Each row is a point on a landscape with many peaks, with its height.
A climber steps from a point to whichever of its 2 nearest points has the largest rise for the distance, and stops where none of them is higher. Distance is the straight distance between rows; heights are no part of it.
Z200: [124 137 110 133 134 162 157 113  76 123  98 112 113 121 125 125 135 111
  96  85 110]  h=368
Z470: [ 97  96 146 138 136 117  94 128 104 157  93 143 148 168 131 136 118  90
 170  92 125]  h=842
Z444: [ 85 127  81 144 127 155 127 114  99 142  68 121 110 176 150 132 109  85
 124 135 106]  h=624
Z342: [ 75 103 127 131  89  90 122  96 122 147  87 168 130 162 128  97  85  88
 129 112 155]  h=369
Z346: [126  99 158 117 162 128  95 182 107 166 110  94 132 121 138 180 162 121
 180 105  91]  h=153
Z666: [160 155 129 106 150 155  91 134 144  36 137 149 140 171 128  97 108 175
 147 121 166]  h=467
Z326: [122  98 161 147 119  65  95 142 123 157 135 138  91 129 186 176 115 139
 138 129 150]  h=519
Z382: [144 125  87 143 154 175  80 108  98 126  59 128 150 173 120 119 165 114
 164 118 122]  h=516
Z712: [193 146 144 145 161 121 104 135 134  75 189 107 107 108 137 139 136 173
 140 179 138]  h=506
Z619: [149 131 111 120 146 115  89 136 184  95 124 133 104 157 161 159 148 161
 160 164 145]  h=658
Z171: [148 143 134  98 161 168  89 146 144  65 122 141 171 177 111 109 140 157
 164  97 144]  h=523
Z711: [162 114 152 127 150  98  67 137 135 129 111 142 159 172 116 127 168 135
 187 105 150]  h=659
Z323: [ 97 135 109 141 146 109 117 110  81 107 132 115  97 195 134 106  69 115
 125 113 104]  h=522
Z206: [145 112  99 186 126 110 118 121 106 170 127 116  95 100 158 153 149 112
 116 194  97]  h=254
Z494: [100 113 147 135 139 128 107 130  77 125 112 157 123 161 137 114  74 121
 112  58 146]  h=809
Z445: [ 55 100 135 123  63  93 149  90 115 177  90 135 131 135  96  75  89  45
 136 152 114]  h=645
Z407: [161 144  75 167 136 159 138 115 117 137 117 113  93  97 141 159 132 121
 103 183  84]  h=285
Z502: [ 73 102 166 129  84  85 153 123  91 163 115 134  91 126 136 111  78  83
  92  83 155]  h=712
Z910: [122 130  77 151 132 168 101 103  75 146  63 112 142 161 116 109 147  88
 136 132  88]  h=566
Z304: [ 71 149 162 125 131 134 174 126 142 121 186  99 143 137  86 117  94 106
 128 119 107]  h=154
Z599: [ 44 120 127 113  71  70 152  84 141 143 115 152 119 137 102  64  62  73
 120 158 120]  h=592
Z733: [187 139 141 109 139 109 128 135 144  92 179 105  98 102 146 159 148 192
 131 138 147]  h=446
Z61: [142 110 128 128 160 127 109 153 131 149 120  92 147 150 121 164 161 128
 170 129 107]  h=173
Z983: [ 95 120 191 114 142 112 148 143  86 134 160 110 136 143  88 114 102 116
 125  53 130]  h=799
Z298: [107 136 111 164 142 151 114 116 117 124 136 124 153 161 110 112 132 105
 139 138 111]  h=422
Z997: [ 37 120 138 134  96 137 153 133 142 163 141 133 167 122 115  95  88  63
 128 144 112]  h=641
Z176: [178 147 120 185 133 104 111  97  77  79 163 136 106 114 155  99 137 162
 110 174 147]  h=709
Z87: [129 104 141 113 139 102  92 138 131 131  84 143 130 185 140 146 141 126
 174 100 139]  h=745
Z284: [196 157  69 103 138 192 121 116 149 101  74 154 137 118 126 152 178 163
 142 153 125]  h=409
Z148: [163 146  89  97 112 159 179 103 176 112 111 107 125 126  92 131 143 112
  81 161 116]  h=294
Z121: [129 130 129 162 147 116 120 145  75 130 151 134 105  95 164 138 131 158
  94 129 132]  h=698
Z135: [123 145 176 123 146 109 148 134 109 106 174 115 128 147  99 115 124 137
 119  94 139]  h=685
Z753: [ 78 134 146 123 112 130 172 147 180 142 179 102 125 120 118 138 108  97
 101 137 113]  h=179
Z449: [122 151  48 140 140 185 124  97 117  98  92 105 117 175 131 113 122 107
 123 161  77]  h=348
Z181: [143 140 111 128 118  96 133 119 101  91 144 137  61 125 170 128 108 166
  88 124 168]  h=706
Z548: [157 147  50 174 135 181 131  97 111 112 103 126 108 137 146 120 135 124
  97 187 100]  h=315
Z283: [112 101 150 114  77 120 174 121 146 145 100 134 196 113  74  86 166  78
  96 123 137]  h=554
Z166: [103 122 122 147 144 174 129 171 126 160 140 133 130  81 170 172 126 143
  85 115 120]  h=72
Z714: [137 145 103 107 104 127 159  89 175  95 128 117 113 155 108 110 140 109
 122 145 136]  h=262
Z267: [171 134 134 177 139 101 109 118 134 101 188 135 133 126 147 118 157 152
 139 194 150]  h=588
Z23: [137 104 149 179 144  94  75 117 128 122 184 137 157 141 132 106 148 125
 154 174 148]  h=514
Z185: [189 151 143  91 146 141 122 186 149 130 165 137 146  34 144 153 157 239
 133  79 148]  h=291
Z130: [113 107 172 126 125  50 118 125 145 137 158 121  95 166 148 142 113 120
 153 124 147]  h=463
Z415: [150 105 120 170 139 134 100 138  89 172 105 139 127  89 163 160 169 128
 144 158 106]  h=224
Z724: [173 141 123 136 158 139  96 161 116 115 145 155 137  65 169 149 152 208
 142 135 129]  h=380
Z281: [114  94 134 163  97 118 174 125 137 171 139 115 142  90 122 126 152  81
  86 170 121]  h=520
Z376: [199 167 104  89 151 143 126 143 132  99 131 124 100  79 155 162 132 220
 136 153 105]  h=499
Z812: [123 127 102 127 127 142 153 129 196 114 140 127 116 146 139 145 125 120
 102 156 130]  h=231
Z280: [115 113 147 167 136 110 107 126 134 140 158 115 141 143 145 127 129 101
 143 155 128]  h=465
Z905: [ 68 153 141 118 116 147 179 112 103 120 162 126 158 129  63  72  93 100
 104  97 113]  h=128
Z78: [126 107 139 130 123  95 106 140 167 129 145 147 103 137 188 165 136 148
 139 145 165]  h=578
Z626: [ 68  97 136 118  53 139 177 137 157 149 105 146 182  98  84  83 119  80
  66 147 140]  h=491
Z399: [193 142 176 105 167 132 132 156 139  92 188 100 130  89  99 146 176 178
 135 118 129]  h=383
Z897: [ 64 124 173 117  94  63 139 107 161 129 187 134 125 149 109  98  82 108
 147 120 144]  h=528
Z852: [ 64  83 160 132  60 131 162 156 154 158 121 139 158  91 122 105 116  76
  91 124 159]  h=440
Z628: [ 80 157 139 125 112 132 145  97 110 107 154 152 149 153  84  55  73 110
 123  94 142]  h=106
Z11: [213 156 119  74 155 154 130 149 178 100 144 103 119 118 109 167 166 181
 157 148 115]  h=639
Z441: [145 124 115 128 140 152 130 165 169 187 134 121 117  75 171 196 130 152
 105 143 113]  h=91
Z233: [ 30 109 153 118  73 133 154 122 123 177 108 132 129 135 113 105  71  43
 144 121 103]  h=704
Z52: [ 83 167 101 128 137 134 105  84 126  88 155 130 149 179  96  59  71 119
 164 149 110]  h=74
Z772: [180 135 114 119 109 127 170 126 134 159 122 132 108  44 148 158 173 178
  86 116 127]  h=398
Z810: [132 124 119 119  98 116 154  94 134 132 100 128 165 143  84  89 172  84
 142 127 138]  h=626
Z675: [106  93 141 159  92  91 106  82 100 165  85 183 157 153 109  74  55  77
 122  96 152]  h=343
Z401: [113 124 151 101 167 151 107 142  88 112  88 139 145 168 117 130 101 139
 135  47 139]  h=705
Z700: [148 115 121 131 107 126 176 123 138 169 120 115 118  66 131 154 167 121
  75 140 131]  h=456
Z251: [ 99 158  79 135 129 181 131  88 133 103 106 120 154 169  93  78 124  96
 138 144 108]  h=382
Z632: [228 170  98  83 142 179 121 129 176  80 136 133 111  93 142 154 137 184
 130 151 122]  h=563
Z396: [ 77 109 145 163 114 144 146 138 126 174 153 116 154 113 129 121 120  65
 105 161 111]  h=579
Z328: [ 71 162 133 127 138 107 117  77 118 130 147 142 163 158  72  64  60 113
 165 123 125]  h=89
Z512: [220 158  77  88 126 156 153 127 148 124  75 136 123  84 125 162 177 185
 133 128 116]  h=360
Z426: [178 119 150 134 159 120  81 150 167 127 151 140 172 139 114 138 202 143
 180 137 144]  h=708
Z728: [215 153  85 103 117 143 152 132 150 157 113 146 121  30 152 154 168 202
 139 123 104]  h=340
Z325: [ 71  94 158 148 117 170 111 159 115 159  94 142 154 151 148 139  99  77
 161  98 122]  h=756
Z17: [127 119 147 160 153 110  97 142  54 125 130 149 114 132 161 126  94 155
 104  90 156]  h=824
Z132: [ 60 115 113 145 108 169 131 124  95 147  96 147 129 157 149 129  78  77
 125 113 103]  h=682
Z198: [ 91 120 152 137 137 133 131 177 128 145 164  94  93  99 155 171 106 140
  81 121 121]  h=54
Z294: [ 87 118 123 118 104 138 161 140 212 146 152 126 137 118 139 152 107 116
  78 144 152]  h=204
Z513: [157 123 123 141 165 121  90 146 103 138 125 123 132 116 151 162 170 150
 149 147 118]  h=197
Z932: [153 145  78 133 169 185 114 127 139 111  85 122 145 141 113 137 163 129
 145 134 103]  h=462
Z46: [178 137 154  91 152 128 128 167 176 114 148 123 141  77 123 159 176 211
 136  99 150]  h=329
Z196: [121 105 132 121 106 127 120 164 167 180 114 137 106  80 174 194 150 145
 127 121 149]  h=109
Z754: [171 121 124 116 118 141 156 106 163 148  91 108 159 120  94 130 202 103
 141 138 128]  h=720
Z420: [138 148 103 138 132 143 143  90  37 110  74 146 112 143 126  99 108 133
  79  83 135]  h=415
Z664: [156 128 136 110 135  82 104 122 159 101 133 103 104 175 140 156 155 134
 181 155 133]  h=743
Z589: [125 147 107 137 171 143 107 114  50  97 110 119 101 168 126 101  80 137
 102  91 113]  h=469
Z650: [198 153 106 101 188 151  91 159  89  88 114 130 121  72 153 137 148 222
 157 137  97]  h=438
Z583: [138 147 126 109 150 169 113 151 107  88 104 151 148 147 128 131 144 169
 119  75 161]  h=604
Z88: [179 124 125 137 134 138 124 134 179 131 130 122 159 131 100 145 205 115
 160 152 136]  h=830
Z963: [189 142 115 100 154 109 125 117 168 113 130  74  92 161 113 159 162 139
 175 166  95]  h=860
Z623: [ 77 100 174 113  85  61 140 124 164 141 151 134 107 146 141 131 109 100
 127 118 171]  h=477
Z660: [215 153 112  83 137 136 152 114 193 119 132  88 117 133  83 150 180 126
 155 163 106]  h=742
Z986: [145 137  96 119 124 164 177 117 117 120 103 105 108 126  98 128 153 108
  79 122  96]  h=330
Z663: [ 68 123 186 113 112 102 157 123 108 162 150 128 149 131  92  96  69  80
 128  66 125]  h=944
Z694: [109 150 108 129 117  95 139 101 107  80 130 141  71 175 139 108  77 139
 102 130 146]  h=595
Z465: [172 139 140 114 177 134 108 190 121 127 174 124 144  24 149 149 141 226
 122 111 121]  h=331
Z875: [176 156 114 143 137 110 122 112  74  65 142 126  67 130 151 116 116 168
 108 154 134]  h=853
Z522: [ 49  95 184 120  73  88 157 124 119 169 152 142 120 118 115  87  59  72
 114 104 145]  h=811
Z912: [ 70  83 152 120  59  99 136 130 131 154  92 167 145 126 124  97 100  79
 110 121 168]  h=399
Z930: [129  90 149 116 123 108 107 167 120 185 114 128 119  99 172 189 162 134
 159 107 121]  h=130
Z68: [ 79 134 169 125 128  89 138 127 134 102 186 121 127 158 115 110  93 142
 123 108 163]  h=596

Where does a climber stop that starts at each point below?
Z284: Z470
Z465: Z963
Z328: Z875
Z206: Z267
Z623: Z663
Z714: Z875
Z675: Z88
Z130: Z963
Z166: Z267
Z342: Z88

Call two points neighbours if one is among the 2 nearest of the other. Go from one point of each pair to the other, from neighbour to neighbour, staying as high as possible. Name the lowest point that can't be avoided.
Z875 / Z470: Z185
Z663 / Z963: Z130
Z663 / Z470: Z912
Z470 / Z233: Z342
Z470 / Z88: Z711
